Each row is a point on a landscape with many valleys, with its height.
From any point a ball takes the steepest step (drop divided by distance) to one of its 2 nearest points. It stops when none of these is lower. Distance is the straight distance between rows; heights are no part of it.
j_898: [131  71 153 141 157 157  77 206 128 154  95 153 135 102 149  87 125  82
 192 131 107  86 108 146 164 119 167 113  78 145  82  96 161 156 150 214
 151 198 150 171 185  95 102  95 126 114 100 158  94  92 133 102 165 132]  height 403
j_771: [170 170 127  77 116 115 146  82 130 131 162  91 127 145  92 132 122 151
  81 129 191 140 205 103 111 137  93 121 182 136 113  86 111 110 196  51
 136 126 151 139 141 159 184 157 124 160 166  98 111 136  92 163  78 141]  height 75
j_304: [167 113 119  84 119 147 100 170  70 131 127 120 106  98 180 173 113 138
 172 136 111 106 119 152 115  95 139 110 138  96 143 182 172 164  97  79
 103 130 157 107 110 137 112 113 119 106 147 137 152  86 167  61 162 122]  height 520
j_278: [ 88 101 109  90 126 105 133 104 149 117  77 141 136 131 107 120 102 161
  68 227  89 133 134 118 160  95 179 125 108 164 168 134 179 155 132 147
 175 129  83 139 132 103 101 131  89 158 127 197  98 109  78 128 160 150]  height 283
j_772: [106  85 128 158 134  96 102 176 126 196  37 151 125 117 167 105 136  76
 181  98  78 121 102 122 166 122 177 126  81 104 103 104 129 130 140 148
 118 141 164 143 115 126 121  94 128 116 108  88  73 165 191  84 149 111]  height 340
j_908: [117 120 134 170 147 162 120 196 142 174  90 174 119 133 132 125 124  70
 180  77  85 111  66 172 119 131 161 120 129  96  89 135 108 172 116 148
  91 140 172 109 120 126 112  99 108  75  93 132  87 108 147 100 145 112]  height 473
j_283: [161 126 128 141 166 157  78 136  46 124  96  83 146  60 190 146 182 121
 146 115 185 115 150 102 173 144 118  80 117 127 120 153 125 140 102 119
  83 173 135 136 131 165 136  79 147 115 136  73 138 168 252  88 144  53]  height 585
j_983: [ 88 133 106  40 120 107 187 115 170 121 103 110 126 157 114  92  78 221
  84  87 139 155 137 117 116 143 151 149 146 153 154 115 100  82 166 105
 125 113 101 118 103 123  72 106 132 161 106 133 148 148  56 143 133 164]  height 221
j_308: [169 185  94 180 118  99 169  98 104 152 153 127 109 156  76 161 107  83
 120 110 120 151 144 120 113 174  85 168 151 112 136  73 121 107 159 119
 162 116 112  87 176 138 186 147 145 136 197  62 150 162 139 179  58 110]  height 141
j_758: [127 107 109 116  91 109 114 150 152 150 111 174 110 129 137 132 106 133
 121 184  65 109 107 136 149  97 174 140 118 140 134 122 170 150  98 143
 157 141 122 133 113 105 106 128 115 126  98 176 113  95  73  96 149 156]  height 284
j_15: [147 161 126 166  83 111 132 103 123 112 192 131 143 143 106 153 143 150
 104 169 145 146 158 135 136  99  93 103 151 124 117 159 153 142  97  89
 124 103 144 105 103 133 167 156 127 137 142 129 145 100 116  93  91 139]  height 300
j_72: [145 148 123 110 108 116 139 115 100 108 179 100 116 115 151 157 139 139
 135 136 159 122 146 113 114  91 110 118 129 108 116 159 118 137 141 100
 126  94 142 116 119 136 158 138 121 132 143 133 142 102 139 120  90 139]  height 268
j_19: [114  64 158 105 170  88  75 145 116 161  75 107 139  85 175  63 152  94
 213 136  99 112 136  89 154 120 171 108  78 134 127 112 167 117 159 168
 158 156 140 153 174 122 132 102 134 146 121 115 105 154 190 115 167  96]  height 451
j_749: [138 128 167 190 152 192  86 165 137 119 121 162 158 130 128 110 178  71
 153 128 146  98 123 153 142 140 144 110 133 166  87 137 101 153  96 161
 103 143 158 142 133 122 116 140 160 112  68 168 105  91 141 121 153 103]  height 240
j_136: [ 76  97 117  73 111  99 151 113 179 119  73 162 134 150 109  96  85 160
  65 195  82 132 120 128 162 137 187 131 121 155 134 109 175 133 103 156
 158 136  75 133  88 101  89 142 121 152 105 180 120 125  64 143 153 157]  height 293
j_791: [ 94 120 107 183 137 145 150 157 163 162 105 171 100 161 140  94 115  70
 152  67  92 130  51 155  93 146 153 141 132 102  85 118  84 155 106 156
  96 140 136 120 113 125 113 104 121  68  64 126 105 118 128 140 120 122]  height 461
j_723: [156 164 142 226 126 195 100 162 153 139 143 155 127 154 110 174 164  91
 127 148 116 138 139 194 152 119  94  85 165 132 107 164 124 174  73 123
 102 143 160  89 109 144 142 146  95 117  93 166 108  88 118  71 135 127]  height 341
j_606: [ 93 122 101 148 165 140 149 101 131  87 121 148 166 121 117 113 200  93
 120 112 175 121  90  95 133 158 136 126 132 153 112 116 103 113  64 151
  78 144  99 162 149 133 137 172 160  53 119 100 143 185 185 192 128  59]  height 638
j_962: [120  87 133 169 147 118  90 159 130 170  49 162 155 103 176  90 176  88
 178  92 117 135 113 102 183 113 169 100  83 142 110 116 101 129 129 156
 105 142 156 154 131 134 136  97 155 119  93  84  76 177 204  86 147  91]  height 316
j_289: [148 152 145  80 137  99 125  97 105 154  81 104 157 147 117 157 144 135
 125 141 130 134 185  83 133 125 129 131 126 114 184  84 106  96 154 121
 153  87 136 105 141 116 142 126 172 126 143  62 139 194 188 193 146  88]  height 615
j_786: [102 103 159 173 147 138  77 108 152  85 174 128 154 111 137  99 159 130
  90 162 128  99 157 132 133 106 112 105 119 141 120  92 117 106 164 153
 180 113 115 185 157  92 141 145 120 159 146 173  99 100 128 142 130 147]  height 30
j_794: [160 133 127 117 114 157 101 145  58 146 112 114 124 101 173 169 132 118
 157 132 123 114 115 154 129 115 123 106 133  84 125 191 176 154  89  61
  95 120 150 112 107 134 146 110 115  95 152  97 149 126 214  70 154  91]  height 529
j_186: [156 131 139 162 142 204  93 218 132 171  95 178 137 107 123 173 154  84
 166 113  98 105 141 210 151 120 150 115 155 128  93 156 138 179  97 142
 109 160 170 108 138 132  94 116 104 126 105 177  93  81 127  76 162 128]  height 489
j_157: [176 170 128 145  87  98 125 100 135 138 185 133 120 135  98 147 111 125
 102 145 137 140 177 116 135 126  60 125 146 132 120 125 137 110 161  56
 132 125 161 128 141 158 191 144  98 185 170 118 113 108  83  97  69 173]  height 124
j_770: [121 150 145 177 146 144 155 104 151 128 136 139 134 123 108 148 115 119
 114 193 114 144 108 157 167  97  68 109 114 150 174 158 155 166 120 145
 110 113 124 104 146 144  81  98  51 161 117 172  94  97 106 118 137 159]  height 208
j_139: [115  91 165 145 161 141 105 195 106 129 143 110 114  92 170 104 120 100
 165  75 133  80 107 104 121 136 103 137  61  99 100 102 142 109 205 189
 161 146 147 192 189 111 152  95 123 130 150 152 117 134 145 121 113 162]  height 414
j_732: [ 80  98 117 139 117 120 153 163 170 134 114 173  94 147 149  86 107 113
 143 103  85 113  67 149 126 144 149 137 113 102  96  91 118 139 105 174
 134 144 111 140  96 112 100 103 125  98  53 154 104 104  95 144 131 155]  height 443
j_240: [172 175 116 158 100 105 161  94 116 137 178 143 104 146  58 136  93  98
 108  87 153 165 166 121 124 181  57 165 160 133 125  55 116 118 185  92
 161 150 124 120 181 149 203 154 125 152 196  68 144 154  96 185  44 140]  height 176
j_125: [ 83 111 120  37 131 102 172 111 183 119  98 138 143 154 105  94  77 198
  76 143 111 151 137 119 141 146 176 132 148 159 136 117 147  95 127 124
 144 115 100 120  77 109  71 127 146 165 109 151 160 149  61 145 152 162]  height 256
j_949: [185 189 164  58 136 136 134 114 129 152 144  94 100 166 105 120  97 150
 103 120 195 127 171 104 107 148  95 128 173 142 146  65 116  95 196  40
 135 121 166 154 159 145 178 145 129 155 158 113 116 138  85 155 113 152]  height 130
j_54: [160 175 137 218 158 202 107 166 152 115 151 141 135 124 102 182 163  83
 132 127 146 109 133 165 145 149 108 108 161 144  68 154 103 154  81 162
  86 163 135 107 110 169 139 140 130 125  92 160 110 109 121 105 110 106]  height 355
j_73: [105 150  96 116 135 111 179  97 165 102 130 109 131 147 125 150  92 201
  99 153 154 169 116 129 130  94  97 112 126 146 173 185 133 122  88 112
  81 109 122 113  85 164  99 136  96 141 128 134 151 129  88 104 120 176]  height 274
j_707: [117 112 123  71 144 116 124 135 123  93 138  81 109 111 174 114 126 170
 129 106 153  99 137  99 105 104 122 137 109 119 138 116  84 100 212 128
 142 123 117 161 150 128 127 112 120 140 117 158 100 106 107 127 136 168]  height 99
j_604: [154 118 124  87 123 110  96 111  47 127  73  78 124 105 171 149 167 142
 146 158 127 128 150 107 130 120 124 110 118 103 170 166 123 117 113  85
 117 115 127 103 104 109 156 123 155 133 139  59 144 168 202  90 164  78]  height 603
j_705: [ 90  82 146 119 115 117 105 143 153 119 128 148 117 136 132  43 121 108
 121 122  75 126 124 138 112 168 158 151 109 103 120  74 126 126 154 194
 180 142  90 163 148  61 124 129 149 134  97 145 109 129 108 177 144 133]  height 406
j_946: [155  80 137  83 152 167  86 193  81 128  87 114 106  78 171 162 119 125
 199 105 124  98 126 161 133 107 155  98 126 109 116 158 163 180 111 135
  90 162 157 108 123 163  68  77 113 106 118 138 138  82 173  81 170 121]  height 508
j_665: [168 139 105 213 135 120 146 108 114 124 212 126  96 122 115 153 109  69
 122 115 119 140 148 128 122 155  50 131 149 115  82  98  94 154 172 127
 177 172 121 125 154 139 230 149 113 140 184 101 116 112 134 118  34 133]  height 214
j_377: [ 95 129 126 123 122 121 153  89 128 140 124 129 155 139 103 106 163 100
 110 108 115 143 152 117 107 170 147 161 143 121 129  77  98 104 138 161
 157  95  91 128 153  97 121 152 152 120 135  68 139 180 166 221 111  76]  height 626
j_666: [129  76 133 132 119 129  92 174 134 139 111 161 114 120 155 109 135  99
 165 163  84  98 113 147 149 107 167 131  97 127 107 111 156 165 127 167
 168 152 130 150 146  88 123 120 119 120  96 171 109  84 114 110 154 143]  height 250
j_874: [ 77 120  97 106 143 121 173  88 126 104 131 117 164 134 107 116 194 108
 109 100 148 139 123 101 108 153 143 151 139 125 116 106 108 103 102 164
 122 116  82 134 137 118 116 166 146  93 139  87 161 187 165 208 108  65]  height 632
j_817: [163 141 102  85 128 108 135 112 103 118 115 102 121 124 150 148 113 172
  91 200 145 113 161 136 138  71 121 122 139 157 181 160 139 130 145  64
 134 115 142 119 130 133 126 144 106 179 150 156 106  74  79  61 149 157]  height 217
j_199: [118  98 157 151 143 157  79 150 154 113 133 159 155 122 144  80 169  89
 155 147 132 104 118 137 148 117 164 107 103 154  97 117 119 153 108 172
 145 136 132 162 138 109 113 136 148 118  86 171 108  86 133 135 167 120]  height 209
j_279: [136 161  99 124  85 126 136 105 120 121 159 130 116 136 113 164 130 168
 135 127 142 145  90 126 100 110 113 126 146 107 134 195 153 130  54  90
  83 118 130 100  80 148 154 145 137  80 132 111 177 143 105 117 118 132]  height 350
j_362: [ 91  93 152  34 112 112 162  89 153 113  90 156 144 153  90  84 136 150
 109 146 132 153 114 129 119 159 186 126 147 143 121 131 155 113  62 119
 108 130 121 127  61  95 125 175 173 109 113 123 167 168 108 169 164 112]  height 498
j_484: [ 92 121 159 116 105 128 132  84 156 104 158 130 165 159  86 100 149 141
  98 142 129 154 179 148 121 145 158 136 160 145 117 110 126 112 111 133
 167  92 116 133 106  76 123 177 149 148 135 128 144 134 112 174 129 125]  height 353
j_802: [ 98 123 103  66 111  98 170 125 151 115 116  87  92 137 139 108 100 199
 101  86 142 133 129 109 109 119 131 157 120 119 153 113  97  85 203 109
 126 114 100 139 126 140 103 102 103 142  94 156 120 121  67 131 129 182]  height 174
j_702: [147 146 141 127 157 165 115 135 123  74 157  98 134  93 154 173 138 165
 109 161 173 110 145 124 156  87  91  91 128 134 121 171 117 152 122 133
 103 114 134 112  92 161 106 118 115 138 102 164 137  89 140 101 129 130]  height 104
j_222: [175 125 115  54 128  81 127 144  78 146  98 103  88 121 140 140  68 154
 157 125 113  82 121 100  88 123 159 155 137 120 174 145 130 100 165  74
 137 124 148 100 136 134 104 114 163 138 147 127 130 106  90  82 173 134]  height 294
j_985: [ 71  91 150 154 116 147 103  91 192  92 136 148 155 160 104  75 159 124
  80 151 103 151 156 154 136 152 166 121 138 153 109  91 121 120  97 161
 175 123  99 165 105  65 112 191 135 145 114 157 118 108 116 165 167 138]  height 372
j_712: [149 117 107 109 141 133 120 179 122 112 135 102  96  96 163 199  93 166
 158  96 129 120  95 133 120  87 130 116 134 105 143 163 123 147 126 117
 103 137 138  88  96 169  83  77  81 107 113 160 129  79 119  82 146 161]  height 186
j_608: [124 109 164 155 139 175  94 136 106 112  88 169 161 123 128 102 194  77
 162 129 149 114 101 138 158 123 151 106 114 146 112 164 127 176  90 127
  83 124 163 149 117 120 146 135 164  87  84 132 113 129 186 119 162  79]  height 267
j_456: [ 87  84 148 152 113 144  85 108 172 101 136 145 127 143 119  60 125 126
  75 143  78 151 150 169 122 170 152 147 139 127 129  71 116 121 155 177
 189 139  83 168 134  50 118 161 142 155 110 164 109 121  97 167 152 129]  height 389
j_476: [102 132  99  75 112 108 179  96 148 104 133 115 126 148 119 133 110 207
  95 122 159 164 132 117 110 119 129 132 141 131 154 171 122  97  86 107
  96 111 118 113  68 136 108 140 141 133 129 126 176 151  80 123 120 167]  height 303
j_142: [151 150 189 138 130 146 124 146 127 147 144 166  92 156  77  99  53 115
 116 102 116 149 129 124 104 184  86 180 138 123 197  45 133 113 188 116
 175 120 151 154 176  84 149 138 164 134 160 111 142 159 105 173 121 153]  height 210
j_532: [178 166 116 115 101  97 137  97 119 143 149 114 121 134 122 143 118 156
  86 177 146 127 168 120 150  91  71 108 151 146 150 152 148 108 161  38
 116 119 170 137 128 165 155 145  84 195 157 131  97  92  82  63 109 168]  height 171
j_30: [126 100 106  68 118 100 115 150 119 122 111 127 103 121 157 139 100 155
 148 165  91 103 113 110 129  91 174 139 112 122 149 143 150 146 131 129
 141 127 126 126 111 126 100 117 131 124 102 157 130  82  92  99 160 157]  height 312
j_161: [116  69 133 127 144 141  94 203 112 193  46 165 119 112 152  97 115  65
 212 118  80  92 112 163 158 115 173 114  90 125  87 113 180 175 135 164
 137 190 170 148 169 102 108  99 108 111 120 135  87 108 170  86 160 123]  height 385
j_663: [168 179  76 219 110 104 147 101 120 174 166 127 101 161  95 155 109  68
 141 123  82 164 131 157  93 186  91 166 154 108 130 108 114 119 119 108
 143 142 118  82 162 132 193 157 130 126 180  60 137 147 141 138  65  98]  height 80
j_70: [156 150 121  91 115  99 112 102  68 150  81  87 133 127 129 168 158 146
 120 150 130 138 154  86 124 128 134 138 128  93 178 129 113  98 122 104
 120  93 131  97 112 120 150 122 168 124 137  54 150 193 178 139 148  74]  height 609
j_979: [111 139 123 172 116 112 162  97 151 147 133 158 130 149 106 118 100 126
  93 200  77 151  96 157 160 108 103 131 109 158 200 141 173 152 103 137
 132 127 126 122 162 119  80 110  55 162 138 168  86 106  67 103 142 170]  height 247
j_815: [124 164  78  96  96 106 170  83  96 129 133  97 122 145 102 165 140 162
 120 107 153 155  88 101  85 133 127 149 141  96 146 174 140 115  87 106
  93 110 116  94 100 150 136 127 146  84 155  85 185 179 121 151 107  98]  height 349
j_42: [117 137 152  94 127 106 136  99 129 165  96 129 145 154 108 121 120 121
 126 116 106 140 159  91 125 156 148 156 117 113 171  59 107 100 164 148
 151  85 111 116 148 100 124 112 165 129 138  75 141 197 179 226 139 100]  height 621
j_893: [128 140  97 115 131 121 142 132 155  96 132 115 106 130 150 182  90 190
 123 130 135 142  98 120 135  82  97 115 131 120 168 175 124 132 101 108
  82 120 125  95  81 171  89 109  89 117 113 152 137 108  91  88 139 173]  height 238
j_974: [110 112 154 173 113 135 105 101 141  92 188 131 136 119 107  99 147 117
  90 137 125 128 176 145 118 135  95 136 146 122 116  80 100 108 175 138
 183 111 113 170 149  93 154 164 127 160 153 138 109 115 117 161  91 148]  height 102
j_421: [ 61 116 110 145 140 138 196 112 201  97 158 140 139 140 128 125 131 161
  84  94 155 156 137 123 126 135 105 137 127 162  99 122  98  97 100 164
 127 113  69 147 104 127 103 151 103 121 112 136 162 149 120 172  92 136]  height 532
j_692: [119 106 143 153 143 139 115 185 132 105 166 123 113 106 155  98 120 136
 109  72 137  98 115 108 105 123  79 154  77 107 124  86 115  99 221 174
 149 140 111 193 188 126 157  99 113 129 129 165 103 138 110 133  95 175]  height 393
j_245: [122 103 124 114 121 127 125 161 107 127 125 109 105 101 168 159 113 131
 179  97 117 111  80 118 109 102 156 132 111  85 116 140 130 144 125 138
 107 118 135 103 109 154  98  89 111  90 110 142 137  99 151 116 137 136]  height 121
j_781: [143 137 107 132 113 159 102 118  62 121  99  98 115 100 153 172 169 127
 146 131 145 130  84 117 133 112 123 118 120  96 128 189 149 155  84  82
  83 116 136 116  85 137 158 112 122  72 133  71 147 160 203 105 151  78]  height 538
j_641: [138 157 129 148 174 145 113 171 124  93 156  91 135  79 165 178 106 150
 127  74 182  80 105  88 133 126 109 130 109 134  95 126  84 104 180 174
 111 150 107 131 145 194 102  44 112 141 107 174 130 110 133 132 105 147]  height 344
j_248: [172 168 102 181  91  96 138 113 130 139 208 140 110 135  97 163 103  92
 135 107 112 141 147 138 109 137  66 140 134 113 110 130 120 122 142  92
 151 145 136 107 145 152 204 140 107 143 180 101 128 120 113 117  50 158]  height 178
j_293: [159 165 148  54 109 125 139 100 139 144 151 130 151 166  86 109  81 188
 105 135 150 142 164 118 106 133 153 133 164 158 161 115 133 109 163  84
 145  97 147 122 133 125 101 136 175 148 150 121 157 141  87 157 136 138]  height 321
j_124: [ 94  95 150  58 125 121 121  74 119 112 103 116 160 141  95  89 194 132
 137 162 138 145 129 114 111 136 174 125 137 125 151 152 138 127  82 111
 109 115 120 123  89  98 140 171 175  99 116  96 148 172 162 169 164  81]  height 488
j_691: [110  78 149 193 145 170  54 128 156 116 125 150 134 138 141  62 164  96
 112 166 104 122 131 157 136 150 153 107 118 151 114  90 109 141 135 184
 177 159 124 177 158  74 128 163 145 126  93 178  93  77 124 135 168 127]  height 166
j_187: [186 192 140  61 137 111 161 113  86 156 114  80  97 154 117 149  98 131
 125 102 190 115 159  92  86 146 107 150 148 122 162 107 101  95 195  49
 133 107 161 111 159 159 175 131 146 140 176  97 123 141 122 144 118 120]  height 185
j_720: [111  86 157 197 164 158  58 139 135 103 133 144 148 116 132 100 152 119
  85 188 114 111 140 152 154 105 116 100 102 153 134  89 139 128 156 182
 190 138 110 185 173  83 130 136 104 159 139 190  80  88 117 122 161 140]  height 105
j_489: [123 122 174 145 116 148 110 120 137 108 165 141 111 132  92  98 104 121
  94 105 121 158 174 154  96 165  89 170 152 116 148  56 108 108 194 137
 180 122 121 158 178  73 158 158 146 156 154 114 128 146 102 189 106 140]  height 158
j_295: [172 163 127  87 120 101 151 111  86 129 153  94  97 121 139 158 122 134
 127 125 161 117 157  97 100 126 106 139 144 109 126 148 117 117 182  64
 125 109 159 117 140 148 189 135 132 148 171 113 122 108 126 115  89 143]  height 233
j_147: [101  93 139 130 103  96 133 152 133 154 119 140 103 136 141  76 104 101
 155 110  68 111  88 131 106 149 160 163  97  87 120  86 129 126 144 171
 153 126 112 136 134  97 124  99 133 112  92 121 109 124 114 155 126 146]  height 425
j_629: [ 87 117 134 170 133 159 146 120 180  96 159 150 133 143 132 106 152 113
 111 117 149 133 125 134 123 144 129 126 129 148  89 115  90 124  86 172
 125 112  95 153 113 112 109 161 135 101  94 144 134 119 128 168 127 121]  height 544
j_337: [173 163 112 133 102 108 153  78 127 123 179 121 123 143  68 125 112 121
  81 118 171 157 202 102 147 148  55 127 182 133  90  67 119 117 193  65
 145 159 136 147 142 164 218 156  98 166 177  81 101 145  84 171  46 139]  height 129
j_627: [136 126 137 173 166 211  97 203 144 164  86 171 136 118 123 140 145  59
 180  81  95 102 105 188 126 145 157 119 150 127  77 152 105 170 120 165
  85 161 184 114 146 122  99 102 138 112  86 153  81  90 132  85 150 110]  height 482
j_225: [145 122 119  54 130  76 134 116  56 124  73  76 101 134 130 128  97 160
 146 117 137 126 117  94  92 124 162 136 128  93 194 145  85 103 147  94
 122 107 128  82 116 124 105 100 174 127 146  81 136 132 130 114 178 105]  height 255
j_230: [101  74 169 116 164 112  89 165 105 128 119 102 128  85 164  70 137  95
 185 104 104  92 124  85 123 137 135 138  62 113 122 101 148 100 189 189
 172 149 140 178 183 102 147  98 136 139 141 133 108 154 155 145 139 138]  height 432
j_810: [128 115 143 112 152 144 110 144 120  85 142 107 130  92 165 152 146 145
 156 128 162 108 117 109 135  98 130 105 117 129 117 143 109 145 115 149
 112 114 129 127 107 152 105 117 141 116  99 151 145  95 151 126 145 125]  height 23
j_24: [141 168 130 200  99 156 125 129 139 106 165 149 129 144  98 163 158 127
 127 157 150 145 130 161 150 113  91  95 158 129 104 166 150 164  53 105
 104 123 145 103  74 140 165 163 123  88 102 142 144 108 130  93 117 125]  height 322
j_888: [154 176 108 200 173 160 122 153 114 125 146 127 141 121 119 178 156  70
 152  84 161 101  79 127 137 158 136 136 124 130  63 136  92 142 100 174
  89 157 102 121 142 188 138 104 139  82 122 127 135 141 173 150  94  75]  height 562
j_510: [ 71 120 141 122 130 117 209  70 175 115 128 124 169 157  93  90 110 160
  77 166 116 185 125 156 140 132 111 119 128 181 177 154 168 127 124 120
 120 100 113 143 134 114  86 146  53 187 158 150 133 133  79 142 126 162]  height 315
j_162: [ 79 139 133 142 124 115 208  64 158 100 138 104 190 159  83 109 128 172
  72 160 156 188 159 145 137 125  91  91 139 175 152 165 158 119 110  89
 110  87 131 121 111 137 118 162  71 176 168 126 144 148  95 126  97 157]  height 332
j_850: [138 155 114 147  90 109 125 132 153 154 164 160 125 145 114 132 110 142
 135 141  97 132 102 140 114 108 139 139 143 111 137 166 157 123  55 103
 113 112 137 111  97 137 112 146 137 108 122 135 150 114  84  90 133 151]  height 328
j_929: [180 188 144 117  91 111 143 109 154 180 177 154 133 159  83 116  77 161
 119  98 139 133 139 110  96 141 107 146 152 150 148 113 143  96 151  91
 130 103 147 110 146 144  91 137 174 151 161 102 166 159  78 144 112 142]  height 301
j_303: [108  93 157  94 114 111 107 106 128 124 106 142 142 133 130  72 172 102
 155 147 110 133 121 118 126 128 189 134 115 116 128 132 134 143  99 142
 127 104 126 138 102 110 132 151 165 114  97 125 127 135 159 158 159  97]  height 478
j_99: [143 171  86  73 101 112 168  83 103 116 142  88 130 148  96 147 114 205
 106 102 183 153 118 118  72 132 126 141 157 122 156 182 118 105  95  78
  98 124 130  89  97 147 120 136 171 118 156  87 191 159  78 124 114 132]  height 329
j_184: [142 131 115 141 100 131 112 158 146 155 128 180 120 133 135 140 127 121
 139 164  87 117  92 162 148  94 159 124 142 135 136 149 166 156  59 110
 126 127 152 115  98 122 112 143 120 106 101 167 119  89  87  83 159 143]  height 307
j_366: [152 131  78 141 119 126 102 121  69 134  80  87 116  97 169 199 201 121
 121 122 157 122 111 100 162 118 114 116  99  90 124 153 113 130 114 121
 107 133 120 123 104 157 157 114 125  84 148  59 138 194 222  95 131  63]  height 548
j_536: [194 181 127 170 180 153 113 153  78 111 165 110 139  92 124 204 141  88
 141 104 168  84 111 131 151 150 118 129 138 120  51 159 126 160 118 159
 102 173 118 109 130 202 146  91 138  97 161 118 134 134 191 130  78  57]  height 569
j_414: [121  95 136 140 129 116 108 189 104 202  69 157 112 119 161 114 109  62
 193 126  56  98 103 153 130 128 172 146 101  98 119 120 165 131 128 127
 132 130 168 138 137 103 127 110 103 113 137 107 104 132 170  86 154 127]  height 363
j_808: [122 143 138 164 138 157 140 124 156 109 136 132 130 124 136 166 131 143
 118 179 137 133 126 144 170  87  94 102 123 136 135 154 142 153 101 143
 102  94 126 118 101 148  99 124  86 142  99 174 119  96 115 112 134 153]  height 165
j_515: [146 169 154 156  95 129 149 116 146 181 153 161 103 160  86  98  57 125
 118  91 109 163 135 136  99 186 105 177 155 122 167  61 115 109 156 129
 159 118 120 118 171  88 122 134 162 137 147  87 153 162 109 185 104 131]  height 249
j_818: [105 173  94 162 104  99 190  81 174 106 157 119 163 153  90 152 108 172
  93 146 154 184 137 143 145 120  61  97 120 164 145 187 147 131  73  99
  82 130 117 112  93 177 131 145  88 155 158 118 158 156  98 109  90 158]  height 306
j_992: [148  98 134 106 155 127 101 126  46 135  94  82 133  80 199 145 171 111
 159 137 148 103 167 105 138 120 108  84 103 103 127 155 140 132 126 107
 119 129 148 135 134 137 146 118 144 143 155  89 134 148 251  82 135  78]  height 594
j_495: [149  89  85  65 115  77 127 169  86 128 102 107  80 105 159 153  64 164
 158 126  85  88  98 113  94  97 168 141 130 119 162 144 141 122 143  95
 138 151 145 106 125 132  80  99 128 119 133 149 118  83  87  63 163 162]  height 324
j_229: [170 155 123 156 175 167  92 143  59 110  93  94 155  73 148 187 167  95
 141 100 178  96  93 104 168 154 124 115 122 127  87 163 126 143  98 143
  70 177 121 116 122 191 127  77 138  91 139  94 144 173 215 120 118  50]  height 577
j_168: [116 148 111 205 146 176 135 142 159 107 157 150 125 145 131 133 147  82
 133  95 156 118  99 128 124 157 119 137 133 146  78 122  78 137  92 173
  99 138 102 137 131 151 125 139 147  87  87 139 139 119 141 159 103 101]  height 553
j_56: [120 112 138 166 136 137  86 135 104 143  75 147 167 110 154 103 204  75
 160 125 137 124 115 114 158 124 151 111  93 132 119 135 109 142 108 132
 103 121 144 147 128 118 149 131 158 103 103  81  94 167 215 111 140  68]  height 292
j_313: [ 60  92 118  85 135 118 225 120 190 113 129 131 147 148 122 125 126 185
  70  77 153 178 149 132 113 134 132 143 135 167  99 136 121  74  91 137
 119 121  82 118  83 104 113 163 116 129 127 113 190 183 100 183 108 134]  height 521
j_472: [135 165  83 122 121 102 152 120 153 106 168 105 109 132 136 183 102 178
 124  87 148 145 104 116 124  93  93 130 122 112 138 162  99 125 140 107
 102 124 111  93 105 189 122  99  85 122 127 150 139 109 111 108  93 169]  height 278
j_226: [112 121 118  88 135 114 123  85 124 108  96 115 144 135 117 132 126 171
  69 227 118 130 159 131 151  74 158 116 128 165 183 158 165 143 133 110
 158 108 113 132 130 114 116 151 101 174 140 181 111  90  82  98 166 149]  height 254
j_926: [ 69  90 142  66 114 117 197 110 170 113 111 156 127 152 118  89 128 147
 105  93 136 156 118 129 110 153 158 146 134 139  99 120 125 102  69 142
 111 120 100 126  68  99 114 164 154  99 100 121 170 166 117 183 137 120]  height 509
j_268: [109 100 147  67 142 106  97 111 119  96 144  94 138 110 157 102 151 137
 152 125 131  98 151  97 100 111 146 134 108 120 131 125 113 110 188 136
 157 108 118 145 149 102 133 127 156 143 129 147 118 114 139 162 139 136]  height 164
j_579: [126 153 105 147 138 128 145 131 150  99 173 108 116 115 149 168 124 149
 125  74 166 119 102 106 129 105  98 142 107 126  99 135  87 124 159 165
 122 125  88 122 133 181 115  94 100 113 109 160 144 116 134 141  88 147]  height 314
j_544: [154 183 117 164  76 113 157 102 152 167 183 152 129 161  75 116  79 133
 111  86 117 176 148 134  97 181 100 165 162 139 139  98 116 101 123 114
 145 125 112  99 155 125 123 142 153 152 159  82 166 154  83 163  80 127]  height 277
j_367: [128 150 156 105  86 129 140  92 151 127 153 146 169 169  67 102 122 168
  92 156 137 168 174 141 123 144 163 125 170 163 140 124 159 103  93 106
 152  88 134 114  92  98 104 165 170 154 147 130 170 150  85 150 137 136]  height 339
j_312: [121 128 145 151 165 154 104 182 129  96 160 102 141  88 166 128 123 158
 121  99 159  81 111  95 142 113  97 121  83 129 110 102 113  91 195 186
 131 144 116 178 185 146 109  58 107 140 102 181 104 115 120 134 120 166]  height 370
j_440: [ 81 128 119 140 124 106 204  87 179 144 113 162 138 143 106  95  88 144
  87 189  81 160  89 156 153 124 114 126 121 183 187 155 187 139  73 140
 110 129 110 123 127 124  66 129  70 157 134 169 125 123  66 115 148 164]  height 282
j_841: [109  78 156 100 136  96  79 141 124 150  68 153 143 113 146  57 162  78
 187 160  87 114 119 112 153 123 200 115  87 131 122 116 159 151 139 151
 153 143 126 146 143 105 144 131 146 134 105 125 102 122 161 136 167  91]  height 465
j_20: [127 108 129  55 136  95 116 110  79 105 117  81 122 112 149 122 146 149
 163 135 143 118 138 102  90 111 149 121 120 104 155 150 105 122 151 116
 131 104 127 111 127 113 138 125 158 133 137 109 135 118 152 135 156 105]  height 211
j_115: [161 110 143 125 143 188  94 207 115 158 126 155 128  88 155 189 135 112
 178 120 123  87 147 185 152 107 128 105 139 106  94 154 166 177 101 130
 117 147 163 113 136 149  88 102  98 128 123 169 122  80 161  74 148 141]  height 497
j_728: [146 133  97 231 135 147 125 111 115 161 165 111  81 141 135 145 112  55
 149 123  88 151 118 153  86 176  77 156 146 102 109  98  90 132 157 137
 155 154 119 117 169 126 200 161 119 126 167  79 140 131 152 131  57 114]  height 149

Where does a ball stop that starts at each point below?
j_42: j_893
j_985: j_786
j_723: j_771
j_313: j_893
j_139: j_893
j_510: j_810
j_962: j_786
j_366: j_786
j_627: j_786
